A landscape with many valleys, sampled at points; each row gives a point and its height.
A ball rolls from a point to the lowest of its 2 nearest points, and stops where none of them is lower. Distance is the straight distance between rows; heights are no part of it.
Rugon h=830: [142 100 162 143 170 116  87  60 149 147 155 141 151  78  69 116 162 122
 132 134  69 137  71]
ropin h=362: [136 156 131 126  56 142 178 118 137 117 150 155 128 112 110 116 126 161
  64 104 168 102 168]
siden h=470: [141 124 125 121 148 193  82 144 141 115 156  81 115  88 159 116 116 117
 168 131 126 186 118]
firo h=845: [ 94 134  43 130 161  96  98  87 105  93 184 133 152 133  81  70 114 123
 153 169  96 119 163]
dabil h=428: [114 136 120 112  95  68 190 150 124 141  64 161 130 196 147 146 148 128
  98 127 161  87 153]
luvot h=807: [127  97 168 131 135 147 123  90 162 180 122 115 109  55 132 160 177  96
 144 106  78 152  57]
zanu h=88: [131 140 198 123 154  68 148 103 110  94  93 165 135 168  60 106 116 129
  70 145 131 136 126]
tuti h=104: [121 144 172 118 130  62 164 127 105 108  76 152 135 174  92 123 108 122
  78 130 140 125 143]
ziv h=838: [ 99 124 115 148 144  95 121  92 104 134 135 140 172 115  82  97 115 133
 121 103 106 132  95]
zifo h=247: [122 111 171 111 176  96 115 177  94 137  62 143  99 189 153 135  88 111
 157 139 142 161 138]
gibod h=207: [147 129 146 132 181  88  85  93 141  92 144 145 165 145  35  87 132 134
 122 181 109 105 124]
pez h=231: [136 134 149 120 150  99  95 110 129  82 140 116 156 144  63  87 117 126
 118 176 120 118 143]
nafen h=497: [130 127 127 118 130 159 101 157 126  97 129  79 131 152 158 107 123 122
 145 166 138 151 141]
nok h=338: [112 144 121 115  70 101 168 117 116 107 136 147 138 139  94  98 121 145
  84 129 157  93 171]
zuf h=323: [ 95 128  87 118  86  99 149 134 109 112 134 132 146 150 118  97 122 138
 122 141 150  93 185]
gapod h=309: [ 99 140  90 112 120 107 121 133 104  93 141 112 152 149 106  88 107 126
 130 155 136 115 178]
Pid h=395: [143 176 144 140  69 154 183 116 152 129 150 142  96  71 113 212 128 128
  87  82 144 104 148]
fita h=251: [137 145  80 132 112 119 107  73 133  88 205 121 144  98  69  84 107 129
 129 147 109 107 148]
pusa h=374: [134 139 164 149 116 144 126  95 128 136 143 128 137  80 115 149 119 124
 110  86 116 148  91]
lom h=322: [139 146 147 139 107 139 119  95 131 108 161 114 147  95  90 116 106 131
 107 116 122 142 117]
zopof h=291: [109 146  76 131 109 122 125 100 108  82 183 120 138 125  82  77 102 135
 124 150 138 110 177]
luvaf h=365: [158 143 161 149  95 166 164 129 158 153 120 124 107 109 180 204 166 126
  97 101 136 118  89]
Pif h=149: [166 123 155 120  98 157 167 146 148 140 107 102 120 164 190 158 176 134
 106 146 164 111  93]
rokal h=196: [142 147  87 126  89 116 128  57 142 118 207 131 125  66  61 126 115 126
 125 125 108  87 139]
noker h=495: [148  93 184 119 129 157 122 120 144 149 118 109 121 112 154 140 153 112
 129 127 113 155  78]
raz h=198: [108 148 119 107 177  85  86 151  97  80 111 121 110 163 100 115  76 101
 140 178 131 139 178]
tid h=240: [ 69 127  37 136 132 130 123 161 101 138 122 120 148 141 177 110 137 130
 167 121 125 133 153]
Gop h=708: [147 124 143 122 129 171 136 141 170 186 125 102  85  73 169 204 154 112
 160  96 113 142  66]
tedu h=414: [116 130 131 142  99 103 178 144 126 157  70 151 146 179 158 145 158 139
  97 101 142 111 118]
fod h=510: [120 143  73 137 106 156 110 127 128 133 171  99 127  69 149 153 113 128
 153 102 121 140 137]
feb h=142: [ 96 150 112 109 149  36 136 119  95 114  99 164 140 150  65 111  94 127
 106 131 131  93 153]
puso h=415: [113  75 158 102 186 116  97 150 130 152  84 127 113 153 136  89 129 113
 178 150 102 165 111]
Bufa h=614: [145 116 110 107 128 162 123 151 171 179 131  87  98  72 176 156 159 107
 173 117 115 149  80]
vanot h=337: [121 100  89 102 160 126 125 179 136 160  90  96 116 156 190 110 163 123
 183 155 136 139  95]
bes h=267: [104 125  63 134 125 141 131 182 120 152 103 121 143 163 195 131 147 148
 156 118 142 117 135]
sis h=824: [128  90 163 132 152 125  99  79 158 163 133 127 137  69 106 126 174 105
 136 119  64 148  65]
gat h=841: [ 89 130  85 141 150 105 113 116  98 123 143 124 166 119 109  94 102 135
 149 110 111 138 127]
gekoz h=488: [131 125 100 123 143 193 103 160 131 106 148  72 118 127 181 110 131 123
 160 154 138 168 134]
fef h=264: [147 145 162 123 111 128 113 118 131  78 133 100 137 142  95  94 113 131
  98 167 143 130 143]
nov h=301: [124 114  78 117 138 134 138 182 131 161  93  99 121 175 206 129 157 143
 165 145 151 110 113]
vid h=429: [163 163 126 135  75 187 131 140 150 109 156  97 106  97 148 166 118 135
 118 118 161 117 148]
Bupof h=332: [168 153 101 147  97 185 144 173 144 129 128 128 129 159 197 152 142 165
 108 118 180  95 143]
Bulu h=432: [138 110 143 128 151 158  80 111 142 127 155 101 136  77 124 114 119 116
 159 124 100 168 101]
Tobi h=438: [116  93 155 110 213 102  68 137 116 122 108 136 129 146  95  88 108 116
 173 161  95 162 127]
vopor h=772: [136 124 163 128 128 150 134 113 169 175 126 110  92  57 135 207 151  95
 155 101  86 144  76]
pinu h=188: [147 140 129 125 211  60  72 109 129  82 139 170 146 154  23 100 107 134
 129 195 118 102 136]
rel h=113: [134 111 205 133 183 100 115  93 117 100 112 172 147 151  57  97 115 128
  97 147 112 142 104]
Lebor h=85: [119 130  57 134  51 157 145 154 126 136 176 143 119 106 165 134 147 144
 140 105 152  78 187]
Faf h=383: [136 155 129 129  62 135 195 134 139 122 116 159 140 149 141 133 147 157
  55  98 170  99 161]
Ruk h=211: [ 84 124  33 137  99 140 128 141 105 130 166 117 137 119 156 110 132 129
 163 114 124 114 179]
Notas h=170: [ 93 123  27 136  75 154 130 134 113 132 202 131 118  96 159 127 139 126
 161 107 127  98 201]
tet h=401: [145  79 222 138 140 155 158 120 132 144  76 147 113 180 169 131 145 121
 116 127 125 167  92]
Leri h=371: [162 166 110 146  72 186 140 159 135 107 144 114 123 131 166 144 118 157
 103 115 178 117 165]
Bif h=400: [133 138 135 142  87 136 172 147 129 137  98 140 145 158 159 138 147 147
  84 100 163 110 128]
neze h=353: [142 158 102 140  47 158 175 149 152 144 151 171 110 101 151 175 147 162
  80  78 161  78 161]
Runo h=835: [115 116 139 140 140  96 113  75 130 136 139 132 168  98  77 108 146 121
 115 122  85 128  82]
mevi h=513: [153 177 144 136  70 164 144 111 153 107 168 112  96  71  96 178  99 127
 103 110 150 113 157]
Dake h=455: [142  75 218 120 155 153 106  99 139 135 116 137 125 122 119 109 144 121
 128 138  95 162  90]
fav h=376: [119  83 133 106 158 136 109 164 132 154  90 107 121 149 164 104 145 123
 177 139 120 162  97]
fumur h=185: [110 154  96 111 195  60  74 127  98  84 129 141 116 153  66 111  87 104
 137 197 120 115 172]
roku h=384: [148 142 125 132 133 157  92 100 140 117 182  93 130  68 101 133 106 120
 146 124 106 153 115]
zap h=122: [105 146 137 107 137  36 151 132  96 132  66 164 127 172  97 142 102 115
  96 128 137 109 149]
Gek h=284: [137 113 150 122 165 111 138 186 106 146  59 141 105 208 181 143 107 128
 154 139 153 150 124]
fes h=413: [120 136 134 153 105 126 152 115 121 150 123 136 156 105 130 136 125 142
 106  73 127 134 110]
badeb h=175: [122 141 128 113 196  50  84 119 100 100 113 158 133 153  51 108  90 112
 127 170 116 112 144]
suzok h=266: [187 141 139 141 106 183 160 164 150 140 123 117 119 165 204 170 158 157
 103 128 172 104 107]
Tumo h=391: [122 152  97 132  55 138 169 114 121 119 178 157 124  86 100 119 111 157
  93  91 160  89 181]
Pano h=234: [149 156 165 147  87 157 156 121 156 140 130 124 103  80 143 209 135 119
 105  91 134 120 112]
kip h=553: [130 124 100 125 117 156 115 138 142 155 138  95 129  88 166 142 142 122
 158 102 121 149 102]
puzur h=372: [154  94 193 134 145 137 170 151 128 156  71 146 110 212 184 143 147 132
 129 134 142 154  90]
sipeb h=213: [114 123 152 106 194  92  87 165  94 102  84 131 104 169 123 120  79 100
 158 162 125 160 157]
labus h=844: [ 74 127  58 122 188  89  92 122  94  99 146 115 139 143 103  88 110 110
 163 169  96 139 165]
gan h=843: [ 80 116  94 126 181  92  99 135  93 124 119 120 154 139 114  87 112 119
 168 134  98 151 131]
Noso h=238: [133 144  74 152  68 160 152 153 144 149 154 152 121 113 167 165 144 165
 112  78 150  76 156]
gide h=161: [103 126 142 114 175  50 107 124 103 122  96 150 141 153  76 111 106 112
 125 146 106 122 133]
taza h=427: [139  58 230 116 157 167 130 103 139 142  87 151 106 161 143 114 136 121
 133 141 103 164 100]
Vodab h=451: [173 118 194 139 117 181 170 122 154 155 114 124  93 125 199 192 176 119
 111 120 137 138  64]
nisi h=526: [168  94 194 118 130 192 140 128 160 157 119 106  81 108 183 168 156 117
 138 126 121 155  66]
Rur h=466: [118 153  81 152  96 151 129 119 116 119 172 124 139  84 125 131  97 136
 126  88 136 121 160]
komi h=328: [154 116 149 145 158 126 163 185 123 167  66 151 111 222 203 152 136 154
 139 125 164 139 103]
gog h=430: [108 143  98 144  81 122 153 112 117 139 152 145 151  93 109 126 121 142
 102  80 137 109 145]
sitin h=453: [124  97 147 119 179 129  75 115 130 119 136 115 149 118 106  82 125 124
 164 150  93 165 116]

Where does a ball stop that starts at each point below?
vid: Pif
nok: rokal
luvot: lom
bes: Lebor
puzur: zanu
gan: lom
gekoz: lom
fef: zanu
raz: zanu
fod: lom
Tobi: Lebor
